Each row is a point on a landscape with many valleys, with its height.
A ball rolls from a point to the lowest of its 2 nearest points, and stops where none of them is lower. Distance is the straight distance between rows; heights are no part of it.
J_641 (h 6.59): [ -8  17  13 -17 -32   3  -8 -25  -6  23   2  20  11  -2 -18   2  49  16
 -12   1 -17  24]
J_322 (h 6.68): [ 24 -27 -26  11  20  13  -1  -5   9   1  -3   2 -13  15 -49 -11 -30  14
 -32  -6  -9  -1]
J_992 (h 4.08): [  6  -7  17   0  12   2  -8  -6  -8 -12  -9 -12  18  51  12 -14  10 -18
  -6 -14  13  20]
J_934 (h 6.46): [ 17 -24  -8  -1  20  11 -12   0   8  16  17  -7  -9  18 -43 -10  -6  21
 -37 -18   7  -1]
J_461 (h 7.08): [  2  18 -23  17 -30  -5   2   9 -13 -17 -15  27 -16 -16  10 -16 -19  -5
   9  26  -7  -9]
J_726 (h 6.34): [ 10 -10  13   1   4  -9   6 -34  10   6  15  31  25   8 -31  -2   7  18
 -31   8 -26  16]
J_44 (h 4.95): [  7 -25   3  -7 -15  -1 -29  -7  -2  23  21   0 -19  30 -31  12  -6  33
 -39 -28  23 -30]
J_720 (h 6.71): [  9  -1 -11  17 -19  15  -9   4   7 -24 -31  -3 -13  -6 -12   0 -12  -1
  11  21 -32  -7]
J_708 (h 5.74): [ -5  -9   4 -21  40 -13  32  -4   7  13  24   0  19   8  13  -6  -7  -3
  -7 -13  18  17]
J_34 (h 3.69): [  5  11  17   2  -5   8 -12  -2 -12  -5 -13   3  11  32  14  -9  31 -22
   6 -10  -4  26]
J_737 (h 5.98): [ -7   5  12 -11  34  -5  28  -6   6  -2   8 -15  19  16  18   4   8 -19
  20  -8  -9  17]
J_304 (h 5.03): [-15   9 -19  -3  19  -4  29  28 -25  13  25 -17   8 -19  26 -16 -11 -13
  -1  -5  37 -16]
J_740 (h 3.98): [-19 -11  -2   5  13  -3  19  -1   9 -18  -1 -41  20 -15   6  16 -12  -1
  40   9 -41 -11]
J_724 (h 6.95): [-17  30   2 -28   3   4   4   2  21  25   8 -16   0 -13  13  28  53 -22
  28  -4  21   6]
J_849 (h 6.66): [ -4  -3  12   3 -15 -19  -5  -2   8 -24 -19   1  -1   3  27   9 -18  -3
  20  18  -8  -5]
J_116 (h 6.90): [ -3 -18  -8  -9  21 -18  29   2  16   5  18  -7  -5 -41 -11   6 -42  26
   6  15 -22 -15]
J_868 (h 2.10): [ -5  -8 -20  10   0 -12   0  15 -15  -6   3  12 -24  -1  18 -10 -40   6
 -25   0  40 -27]
J_998 (h 3.15): [  3  17  15   5 -22  -3   0 -21   9  -4  -3  38   7 -18   4  10  34  -4
  14   9 -41  20]
J_675 (h 5.81): [  7 -18   1   5 -10   8 -33  10   3 -12 -21 -23 -19  28  -3   7 -12   9
 -17 -11  27 -17]
J_207 (h 7.20): [ -9   8  10 -11 -33  -2 -22  12  -8  -7 -21   0  -1   8  31   5  29 -11
   8  -5  42   3]
J_718 (h 7.09): [  2 -10  -1  -2  11 -11  18  -2  19  17  27  20 -25 -48 -15  14 -33  27
  -6  20  -2 -25]
J_309 (h 6.93): [-14  13  12 -22 -45  -6 -20  -2  -9   3 -16  16   4  -2  23   4  50  -2
  18  -8  30  16]
J_899 (h 3.60): [ -1 -22   8  -1  29   1  23  -3   5 -20  -9 -40  23  20  -1   2 -13 -10
  28 -10 -31  15]
J_370 (h 2.58): [ 16  10  10  20 -10   9 -15 -10  -6 -26 -27  16   4  22   3  -7  13 -18
  15  -7 -40  21]
J_732 (h 5.37): [ 11  33 -23  27 -14  14  -8  15 -39  -8 -14  11  -8  -5   5 -26   9 -33
  28  -6 -23  12]
J_963 (h 6.57): [ 22 -11   1  15   8  19  -1 -16   7 -14 -15   7   9  12 -37  -9  -1  -1
 -16  11 -36  12]
J_841 (h 6.64): [  1  13   4  -7 -12  20  -9  -5  22  17 -11   3  -6 -25 -21  19  50   4
  12   8 -20   9]
J_46 (h 5.34): [  2  10  -9  -4 -27  18 -21   1   2  20  -3  10 -13 -18 -21  -1  34  19
 -15   8  12  -2]
J_875 (h 5.50): [ -7  -2  -4 -10  27  -9  31  13  -2  15  28 -12   2 -15   9  -7 -16   5
  -4  -6  25  -3]
J_280 (h 6.39): [ -4 -20  28 -14  18 -22   4 -17  15 -13   0  -6  21  34  17  -1 -12   0
  -6  -6  12  14]
J_410 (h 6.72): [-17  19  17 -22 -39   3 -16 -16  -5  19  -7  18  13   3   2   7  64   6
   5  -8   8  24]
J_712 (h 4.81): [ -4  12 -22   6 -25   9 -16  -9 -22  20   6  30 -13   5 -20 -16  11  20
 -44   7  20  -4]
J_589 (h 2.81): [  2 -11 -27  13  -5 -13   1  -5 -11  -3   3  32 -14  19  -2 -21 -41  10
 -40   1  32 -11]
J_922 (h 6.21): [ -7  11  18   1  25   2  13   0 -13 -10  -3 -15  20  30  27  -4  12 -37
  26 -21 -12  20]
J_371 (h 4.73): [ 14 -24 -20   4  20 -11   6  -1 -16  -9   0  16  12  34  -8 -35 -34   1
 -31  -4  19  12]
J_441 (h 3.67): [ -5 -18   7   2   7 -10  11  -1  15 -25 -10 -23   3 -15   0  17 -35  12
  20  16 -32 -13]
J_721 (h 3.96): [ -4 -16  19  -3 -22   6 -33  -1  26  -1 -20 -19 -27 -12 -11  36   5  27
   8   4   6 -18]
J_536 (h 3.11): [ -3  26  -4   5  -3  -2   8  23 -30  -2   2  -5  11   6  37 -12  15 -36
  20 -12  23   4]
J_632 (h 4.45): [ 13 -17  -1   8  18   3  -5   0  -9 -13  -5  -9  11  37  -8 -24 -15  -5
 -17  -8   9  12]
J_844 (h 2.90): [ 12  -2  19   9  -7  13 -18 -14  13 -23 -29  -8  12  25  -7   8  17 -10
  13   2 -42  17]
J_298 (h 2.20): [-10  11   1  -3   1  -6   8  22 -19  -2   3  -4   8   8  39 -10  -1 -20
  -5  -4  41  -8]
J_453 (h 3.71): [  6   1 -16   6   4  11  -4  10  -2   3   5   1 -11  -2 -10 -14 -12   5
 -17   2  16  -8]
J_420 (h 7.29): [ -1  27  -6  -1 -22  10  -6  23  -2   2 -11  -5   0 -21  15   4  34 -25
  37  -1   4   7]
J_583 (h 5.27): [-13   0  -2  -2   9  11   1  18  16   8  -4 -48  -8 -23 -10  19  -1   5
  23   2  -5 -18]
J_679 (h 3.68): [ -1  11  22   7  -3 -18  -1 -12   1 -26 -12  16  14  14  32   7  -1 -22
  30 -11 -34  18]
J_183 (h 5.60): [ -7 -15  -8   3  14  12  -2  20   4 -13 -11 -57  -4   0 -13   5 -17   4
  14  -9  -6 -19]
J_688 (h 2.89): [ -3 -28 -10  -3   2 -25   5  18  -4  -7   6  -6 -19  -5  17   5 -53  17
 -10  -8  37 -34]
J_471 (h 3.27): [  7  -2  18  10  16  10   5  -6   6 -25 -22 -24  17  19   1  11   5 -22
  29 -11 -48  15]
J_731 (h 6.31): [  7  17   5   2  12  17  10 -10   2  11  13   8  10   0  -7 -10  27 -13
  -1   2 -16  19]
J_399 (h 6.16): [ -5  19   4  -3  21   1  28  -4   6   9  14   4  12  -7   6  -1  11 -18
  20   4 -22  11]
J_881 (h 3.65): [-12  -2  15 -12   5   4 -10  12  18   7  -6 -41  -8  -2  16  29  17  -3
  10 -11  36 -13]
J_903 (h 6.10): [ -7  -6  18 -24  12 -12   2 -22   7  39  39   7   8  11 -22   8  11  28
 -41 -17  19   6]
J_985 (h 6.37): [  9 -10 -19  15   6  25  -1   8   2 -16 -23 -31  -9  -3 -32  -3 -16  -1
   9   9 -32 -11]
J_988 (h 3.29): [  2 -12   2  12 -11 -14  11  -8  13 -21 -13   9  -5 -31   0  15 -40  14
  13  38 -37 -17]
J_905 (h 3.59): [-11 -21   0  -9   1 -13   0  25  -5   6  13 -23 -24 -20  20  18 -33  10
   4 -11  41 -43]
J_394 (h 3.30): [  3 -21  11   6 -22  -3 -24  -9  23 -18 -24   4 -26 -22 -13  28 -27  25
   7  26 -15 -18]
J_439 (h 6.44): [ 20 -25   6   3  17  -2   1 -24   9  -5   0  11  21  21 -38  -6  -8  10
 -29   0 -25  17]
J_604 (h 5.01): [  8  -6 -23   8  14 -14  25   9 -25 -13   9  17   8  15  15 -42 -40  -8
 -16   6  12   9]
J_893 (h 3.66): [  1 -19  10  -4 -34   1 -38 -14  18   4 -15   8 -32 -18 -22  33  -5  35
  -8  16  -1 -18]
J_784 (h 3.05): [ -7   7   6  -4   0   4  -2  24  -1  -1  -7 -27   2   4  27   4  10 -15
   8  -8  33  -7]
J_627 (h 4.37): [-17  -6 -21  -4   8 -10  15  32 -23   5  16 -22  -7 -22  22  -4 -26  -2
 -10 -13  47 -38]
J_707 (h 5.08): [  3  20 -27   9 -25  14 -10   5 -12  13  -5  31 -16 -13 -15 -18  12   4
 -17  17   8  -4]
J_681 (h 5.85): [-10   2  16 -16  -9   1 -16  -9  -1  22   9  -5   2  15   1   8  27  13
 -26 -10  35   0]
J_729 (h 5.99): [ -3 -17 -23  15   6   8   4  15  -9 -21 -11 -34   0   0 -11 -10 -35   1
  11  11 -18 -17]
J_157 (h 4.16): [  8  13 -27  10  14  12  15  12 -19  14  22  18  -5  -8  -9 -30 -11   2
 -30   6  23   2]
J_428 (h 5.65): [ 19  18 -20  30  -5  16  -2   1 -31 -14 -13  26  -5   6  -5 -30   0 -27
   6  -2 -35  18]
J_778 (h 3.74): [-11  28  -7   8   5  -2  17  11 -23   2  12  -9  16  -7  24 -10   9 -35
  39 -10 -10   5]
J_205 (h 6.87): [ -2  14   3   5 -29 -15  -3  -5   1 -11 -10  28  -6 -16  20  -2  -7  -1
  15  26  -3   0]
J_853 (h 4.55): [  4  14 -23  10  -8   5  -1 -11 -23   9  12  37  -2  15  -8 -32  -3   2
 -38  12  18   3]
J_532 (h 6.47): [  3  13  14  -4   0  20  -9 -20   8  19   3   1  12   6 -26   0  42   6
 -16   3 -14  16]
J_945 (h 4.87): [  3  23 -12   7 -18   3  -3   2 -33   3   6  36   3  10  17 -31  18 -13
 -21   1  19  12]
J_26 (h 6.78): [ 17 -21  -8  -3  27  -9  37  -6  19   1  14  10  11 -27 -18  -1 -34  18
  -4  15 -37   6]
J_643 (h 6.69): [ 11 -19   9   1  18 -16  21 -14  20 -17   3  12  13  -5  -6   1 -28   5
  -3  13 -28  11]
J_860 (h 6.42): [ -5   2  10  -1 -23   5 -18   8  12 -15 -31 -15 -12  -4   9  10   6   0
  22  13  -3  -6]
J_633 (h 6.15): [ -8  -8  25 -14   5  -8  -9 -10  11   1  -1 -13  12  25  16  10  13   2
 -14  -6  26   7]
J_62 (h 6.96): [  5  13 -18  19 -25   3  -3   4  -9 -27 -30  19  -9 -12   4  -4 -18 -10
  26  16 -43  -3]
J_102 (h 6.56): [  5  -9  14  -2  11 -14  10 -12  10 -11   3  15  17  12  12 -10 -18   0
  -5   7  -3   6]
J_65 (h 4.31): [  1 -15  16  -8  -6  12 -26  -1  23  16   4 -18 -24  -1 -12  25  12  25
  -8  -9  19 -17]
J_908 (h 4.64): [  5 -27  18 -14  -3  -3 -19 -13  17  24  25  -5 -13  13 -23  24   4  34
 -26 -20  14 -16]
J_723 (h 2.92): [ 16  17   2  15 -22  11 -12  -8  -2 -13 -18  32   0 -13  -6  -2  21 -10
  17   4 -46  20]
J_36 (h 3.28): [ -3  11  19   2 -23  -7 -20  -4  -4 -18 -21  12   6  18  36  -4  17 -17
  22  -8  -7  19]
J_703 (h 4.62): [  0  31 -20  11  -4  -3  13  20 -24   3  10  19   1 -18  12 -21  -6 -20
  14  10  -4  -3]
J_953 (h 7.11): [ -7  37  -1 -13  -6  13   2   8   3  20   1  -3   5 -21   3  14  56 -31
  39 -12   3  18]
J_258 (h 2.84): [  0  -2  -4  11 -23  -5  -6  -7  14 -10 -16  25 -27 -39  -9  17 -24  19
  13  42 -21 -16]
J_579 (h 4.13): [-16  -9   6 -20  29  -4  15  16  10  11  11 -42  -2   1  19  23   4  -4
   6 -19  34 -10]
J_230 (h 5.55): [ -1  11  -4  -5 -23  16 -25   7  -9  15 -11  -3  -7   4  -6  -4  35   7
 -20  -5  31   2]
J_991 (h 5.00): [  4  39 -29  18 -22  -7   1  17 -33  -7   0  19   3 -29  13 -20  -6 -28
  33   2 -24   2]
J_938 (h 5.93): [-10  -6  10 -28  36 -12  21 -16  16  30  40   7  11   7  -2   5  13  11
 -25 -14  25  16]
J_296 (h 3.35): [  4  20  19   6   6 -15  17 -29  10  -3  12  48  18 -14  10  14  16 -14
  11   5 -48  23]
J_338 (h 6.17): [  1  -8  10   1 -29  11 -39   6   6 -15 -32 -18 -12  16   2   8  14   5
   1   0  17  -3]
J_127 (h 4.94): [-17 -22  -1 -10  15  -5   5  13  20   9  17 -50 -10 -23  -5  31 -20  18
  25  -9   4 -36]
J_773 (h 6.79): [-12  15  14 -19   7   9   1  -6  27  19   3 -10  -1 -15  -6  26  41  -3
   7   5   4   6]
J_341 (h 4.56): [-18 -21   8 -24  28 -16  20  14  12  15  26 -34 -12 -18  17  30 -20  15
  14 -18  29 -25]
J_545 (h 3.89): [-16 -20 -10  -4  32   7  26  -1   4  -6   5 -56  27  -6  -5   6  -4  -4
  32  -6 -34   3]
J_119 (h 1.21): [ -7  -3  -2  -3  -8 -12  -6  16 -13  -2  -2   4 -10  -2  27  -3 -14  -2
 -17  -1  42 -14]
J_611 (h 6.23): [  0  -9  13 -12  12 -11   5 -29   0  24  28  17  25  19 -29 -11   2  23
 -45  -5  -1  14]
J_120 (h 3.26): [  2 -10  -8   8 -10  -5 -14  -9  -3   0   1  22 -15   7 -12  -4 -23  20
 -35   9  15 -12]
J_855 (h 3.56): [ -2  13  20   1  19 -22  24 -22   8 -17   1  19  18  -2  25  17   1 -22
  27  -2 -47  19]
J_662 (h 5.20): [  9  28 -12   9  10  12  10  14 -38  10  14  22   5   5  12 -37  16 -29
  -9  -4  19  14]
J_710 (h 4.20): [ -9  25  -4   1  -3 -12  20  12 -11   5  12   5  11 -28  26  -4  -6 -18
  31  12  -1  -9]
J_751 (h 6.27): [ 11 -15   0  -9  19   6  -2  -8   6  34  36   2   2  18 -34 -11   7  24
 -44 -25  25  -1]
J_939 (h 5.38): [  8 -25 -13   4  -6   9 -28  14   2   6   3  -9 -31  20 -17   6 -14  18
 -30 -24  32 -30]
J_276 (h 6.77): [ 25 -12 -19  16  22  21   8  -5   4  -2  -4   8  -4  -6 -51 -18 -15   9
 -21  11 -26   8]

Two balls start at each pair of points below. Name the first point that both come to, or write none.
J_309 and J_953 | J_532
J_729 and J_860 | none
J_849 and J_62 | none

Where does a ball stop that starts at each point below?
J_461 | J_258
J_724 | J_737
J_708 | J_119
J_720 | J_119
J_732 | J_119
